A landscape with many peaks, sampled at points; each row gives a point and its height.
A climber steps from a point to the highest of its 2 nearest points, and stops where none of them is higher. Distance is the straight distance between rows; heights are no part of it.
Repe: [ 12   3 -32   8  13  11 -23 -21 -13  13  -6  -4 -12   8  -5 -18  13  -8
 -13  -8  -5]  (h 381)
fugo: [-19 -10  19  12  -1   7  32  11   7  -3  -1  -5  -4  -9  16  24  -7   7
   4  -1   3]  (h 139)
zalo: [  2   4  14  29  -5   5  -9   9  10  12   4  13  -2   8  -9  37 -15  -8
  -9   2   9]  (h 500)
Pid: [ -4   9  29  -2   7   0  25  11  14 -22  15 -23   6 -20   1  -2  -8   2
   9   9  22]  (h 317)
mumos: [ 11  -1 -33  -1  10   7 -22 -26  -9   5 -12  -2 -14  12   2 -28  20   0
  -5 -12 -19]  (h 294)
zaz: [  3   0   1  21  11  14  -5  15 -16  11   5   9  -6  -7  -6  36   5 -11
 -17   6  15]  (h 249)
dagi: [ -2 -23 -26 -37 -16 -11 -22   4 -15  -7 -13   5 -12  -5  14 -12  23   2
  -1  -2 -18]  (h 539)
Tasi: [ 19  14   4  13   9  12   5 -33  15   6   0  -7   9  16 -18 -26  -9  -1
  11  -8  12]  (h 556)
kuvig: [  6   3   5  25   1  17   1   2  -4  21  -9   8 -10  10   3  13  -1   3
 -14 -15   8]  (h 367)
gevu: [ -2  -8 -13 -11 -18 -11 -26   7 -12   2  -2  17   1  -1   8  10  12  -1
  -1   2 -18]  (h 345)
mezof: [-19 -11  12  29  -2   5   1  21  10   1  12  11  -1  -8  -4  45  -4  -4
  10  18  -3]  (h 190)
dumet: [-21 -11  -5   0  12  -7   2  37  -4 -14  15   0  -2 -32  -6  25   3 -12
  20  30  -8]  (h 144)
pef: [-16 -16  19  -3  17   7  44  14   4  -8  -8 -15   0  -4  17  -3  -6  19
  -6  -6  10]  (h 152)
Geke: [ -4   0   1  -2 -25 -23 -35   3  10   2   6  23   8  14   3  15  -1   4
   8   1 -16]  (h 557)
ked: [ -8  -2   5  -1 -24 -21 -17   6   6   0   2  18   4   6  11  17  -1   9
  10   1 -17]  (h 433)
neni: [-10  -4   6 -12   7   0  32  12  -5  -5  -7 -12  -1  -4  11  -8  -4  17
  -7  -4   3]  (h 182)
goru: [  1  -2  20 -14  16   1  42  -1   8 -11  -7 -18  10   4  -2 -29  -8  15
   2  -2  13]  (h 315)
Bipar: [ 14  -4 -37 -16  11   2 -15 -26 -14  -3  -9  -7  -7   3   6 -35  12  -1
   1  -8 -19]  (h 213)
zub: [  4  -2   1  23   8  26   5   7 -20  19 -12   6 -16   3   5  19  11   4
 -21 -13  10]  (h 319)
Rezas: [  7  13  -6  13   6   1 -24  -3  -5  14  11  10  -5   9 -20  19  -8 -24
 -18   5  14]  (h 590)
pagu: [ 22  20   6  14  12  10  -5 -29  13   7   8  -5   9   5 -17 -14 -11  -8
   1   1  23]  (h 615)
kas: [-18 -13  12  28 -10   4   5  15   4   4   2  10  -3  -1   7  42  -4   4
   6   6  -7]  (h 224)
romob: [  2   5  24  31  -2  13   3   4  16   9  -5   8   1   3  -3  29 -13  -7
  -7  -6  17]  (h 577)
Dip: [  7   9  -9  -5  -7  -6 -10 -23   2  10  -3   3   2  13   0 -24   0   8
  10  -8 -11]  (h 145)
pidis: [-21  -8   4  17   3   3  -2  31   5  -6  17   9  -2 -22  -8  37  -1  -8
  16  29  -5]  (h 164)
libir: [ -6   1  25  16   8   8  15  17   8 -16  23 -11   1 -22   0  25  -4  -4
  14  16  17]  (h 211)
Zezak: [ 13  16  -6  -4  13  -2 -24  -7   1  -3  25  -6  15 -11 -21  12  -2 -26
  -2  29  17]  (h 712)
Temok: [  0  -5   2  25  -8   2 -23   7  -8  20  -3  21 -16  16   3  26  -1  -2
 -20 -15  -2]  (h 366)
luta: [ -8 -15 -24 -38   4 -23   3  24 -11 -18   1 -23  11 -24 -10  -5   9  -8
   3  21  -8]  (h 94)
Pugo: [ -8 -13   0  13 -13   3 -12  10 -12   7  -8  17  -9   5  16  23   9  12
  -8 -10 -11]  (h 293)
vuber: [ -8 -25 -16 -33 -10  -6 -10   4 -17  -9 -17   8 -16   5  21 -22  24  14
  -5 -11 -13]  (h 468)
rur: [  6   5 -26  -9  -4 -11 -27 -23  -3   8   1   5   3   7   3 -22   2   2
   7  -4 -17]  (h 226)
lolu: [ -3   2  28  -5 -17 -12  19  -8  26 -12 -15  -3  11   9   4 -24 -20  11
  15 -14  -7]  (h 310)
lelo: [  5  14   9  -6 -24 -16  -4 -17  34  -7   7   3  17  -1 -11 -18 -22   4
  14   0  -4]  (h 353)
luku: [  3  18   3 -12   4  -5   8  -1   0  -7  15 -13   9 -17  -7  -3   1  -6
   4  19  14]  (h 498)
katu: [ -3  -2 -16 -16 -23 -23 -34   1  -1   1   4  18   8   3   2   7   7  -5
   8   7 -22]  (h 399)
bebul: [  6   2 -23   6  -4  -3 -38  -7  -7  19   2  12  -6  14  -6   1   4 -12
 -15  -6  -7]  (h 455)
Bunid: [  0 -18 -25 -30   9   5  11  -7 -21  -7 -14  -9 -12   3   9 -44  16  10
 -13  -7 -12]  (h 126)
Zovuz: [-11 -13  11  22 -15   0  -7  10   2  10  -3  16  -4   6  15  35  -1   8
   0  -8 -12]  (h 278)
baz: [-23 -17  26   7   6   9  43  10  11  -3 -11 -11  -3  -1  21   8 -11  12
   0  -8   5]  (h 127)
fofu: [ 13  11   1  -1   4   6  19 -26   3   3  -4  -9   4  15  -7 -31  -8   6
  14 -12   1]  (h 484)
kive: [  4  -2   1  22  13  22   3  12 -22  13  -5   3  -8  -7   0  27  10  -4
 -20  -4  17]  (h 281)
des: [ -6  -9  -7  -4 -15   0 -16   4 -14   5 -10  17 -10   3  18   8  14  12
  -4 -10 -14]  (h 270)
lalu: [  7   4 -26  -6  -6  -7 -36 -14  -6  12   0   8   0   7   1  -9   8  -7
  -5  -4 -12]  (h 338)
Sog: [ -4 -22   4  -8   8  13  31   6 -14  -2 -17   2 -18  15  23 -23  13  25
 -10 -25 -12]  (h 38)
vug: [ 20  21  -5   9  23   7 -19 -26   3   7  16  -6   5   1 -16  -8  -9 -18
  -7  11  26]  (h 561)
sek: [  3   8  29   2  -6   4  28 -15  23 -10 -18  -2   9   9  -5 -24 -16   4
  14 -18   2]  (h 342)
pur: [  6   5   4  16  17   9 -13  16 -13   5  12   5  -2 -11 -14  33   7 -19
 -10  19  14]  (h 225)
nated: [  4  22   5  -6 -19 -15  -4 -14  32 -14  18  -2  20 -10 -19 -10 -19  -3
  12  11   5]  (h 421)
fel: [ -3   5  25  24  -8  10  14   1  20   1  -6   2   5  -4   4  24 -12  -1
   2  -5  10]  (h 494)
Zotov: [  5   0  -9  -6   1  -1  -1 -23  -5   5  -6   0  -5  20   5 -34   8  15
   8 -17 -16]  (h 99)
Taka: [ 10  15  -3   6   9   1 -23  -4   0   5  19   2   9  -2 -22  18  -4 -23
  -9  19  20]  (h 648)
Keb: [  6   0   3 -13   7   2  29 -17  -2  -2  -8 -11   2  19   0 -38  -7  12
  10 -15  -3]  (h 422)
das: [  3  12  30  13   0  11  23  -5  20  -4  -6  -3   6  -5   0   5 -11   1
   7  -7  15]  (h 420)
suro: [ 11   9 -22   8  12  10 -16 -12 -13  16   0   2  -7   2 -10  -3   7 -15
 -16  -2  10]  (h 458)
kos: [  0   4  30  10  14   8  20  18   2 -20  26 -25   5 -25   3  13  -4  -6
   9  18  19]  (h 253)
los: [  6   6   3  20  -4   5 -11   6  -2  18   0  12  -6  11  -5  20  -4  -4
 -14  -8   5]  (h 423)
tis: [  7  24   2  -7  -3  -9  -8 -14  22 -16  25  -7  20 -15 -21  -5 -10 -11
   8  23  13]  (h 514)
pap: [-15  -6  24  19   7  12  25  12   9  -8  10 -11  -2 -15   8  29  -4   1
  14   8  16]  (h 176)
vig: [ 13  17 -17  11  16   5 -22 -21  -1  16   6   0  -2   7 -16  -7  -7 -15
 -10   1  15]  (h 513)
tekib: [  5   9 -18  11   3   0 -36  -5  -8  20   8  11 -14  13 -15  10  -7 -24
 -22  -3   2]  (h 541)
tuta: [-12  -8 -18 -31   0 -29   2  30  -2 -22   7 -20  16 -22 -14  -5   3  -9
  13  27  -5]  (h 108)
buti: [  7  15  11   1 -19  -6  -1 -18  23   2  -1   6  12   7  -6 -18 -14   5
  12  -6  -6]  (h 301)
vipi: [  1  -5   8 -16  14  -2  40  -5   1  -7 -11 -14   9  18  -1 -39  -5  17
   1 -10   3]  (h 370)
Gudup: [ -7  -3  11  11 -20  -9  -5   7  12   3  -2  13   4   7  14  22  -7  10
   7  -5 -10]  (h 347)
nul: [  5  11  35   7   5  13  32 -13  19  -8 -10  -7  10  -1  -4 -14 -13  -1
  11 -12  14]  (h 377)
magem: [  7  -4   6  -3   3   7  16 -18  -5   5 -12  -1  -7  33   7 -29  11  17
  10 -31 -15]  (h 67)
gosi: [-14  -7  -8 -15   2 -20   2  35  -3 -17  10  -9   5 -24 -10  10   1 -12
  18  29  -6]  (h 128)
Zage: [ -4 -10 -20 -30  -3  -6   7  12 -21  -8  -8  -9  -4 -14   9 -10  13   1
 -12   3  -9]  (h 80)
goni: [ -2   5   6  -9  -2  -1  20   1   2   1  -8  -2   0   0   8 -12  -6  11
   2  -6  -2]  (h 218)
mose: [ -5 -18 -19 -31   4   3  12  11 -23  -8 -16  -8  -8  -6  14 -24  16   8
 -18  -1  -8]  (h 100)
Ligi: [ -7   3  18  -4 -16 -15  12   1  16  -5  -9  -1   4   2   8  -8 -15  14
   9  -5  -7]  (h 267)
Vog: [  0 -16 -25 -27 -19 -13 -35  -1 -13   1  -9  14  -8  -1  12  -1  25  -1
   3  -4 -19]  (h 451)
mireb: [ -5  11  11  -7   4  -4  23  10   4 -12   6 -13   3 -13   2   2  -3   4
   6  10  12]  (h 391)
rup: [ 12  21  -2  -8   5  -5  -8 -12   3  -9  23 -10  16 -17 -14   0  -2 -16
   5  27  16]  (h 614)
Rokop: [ -8 -18 -21 -35   8  -9  14  24 -16 -17  -7 -21   4 -22   1  -9  14  -2
 -11  15  -3]  (h 76)
tir: [  7  -8 -32 -23  12   6   3 -16 -20  -5  -9 -10  -9  -2   5 -37  15   3
  -4  -6 -12]  (h 157)
gal: [ -1  -7  -5  15  -9  -5 -33  14 -10  13   1  24  -6  11  -4  32   1 -10
 -15  -2 -10]  (h 313)
pagef: [  0 -12   6  -9   1   8  14  -5 -11   3 -14   4 -13  21  14 -25  11  23
   1 -28 -15]  (h 51)

Call two points neighbours if one is among the 2 nearest of the other. Go from one point of each pair to the other, from neighbour to neighbour, staying as high as possible. Name the lowest point that can't be avoided.
pagu, Pugo => mose
Geke, Pugo => Zovuz
dagi, Geke => gevu

For each start below, name the point where the climber stops.
Sog => Zezak
pef => romob
sek => romob
pagef => Zezak
goru => pagu
Zage => pagu
zaz => los
Repe => pagu
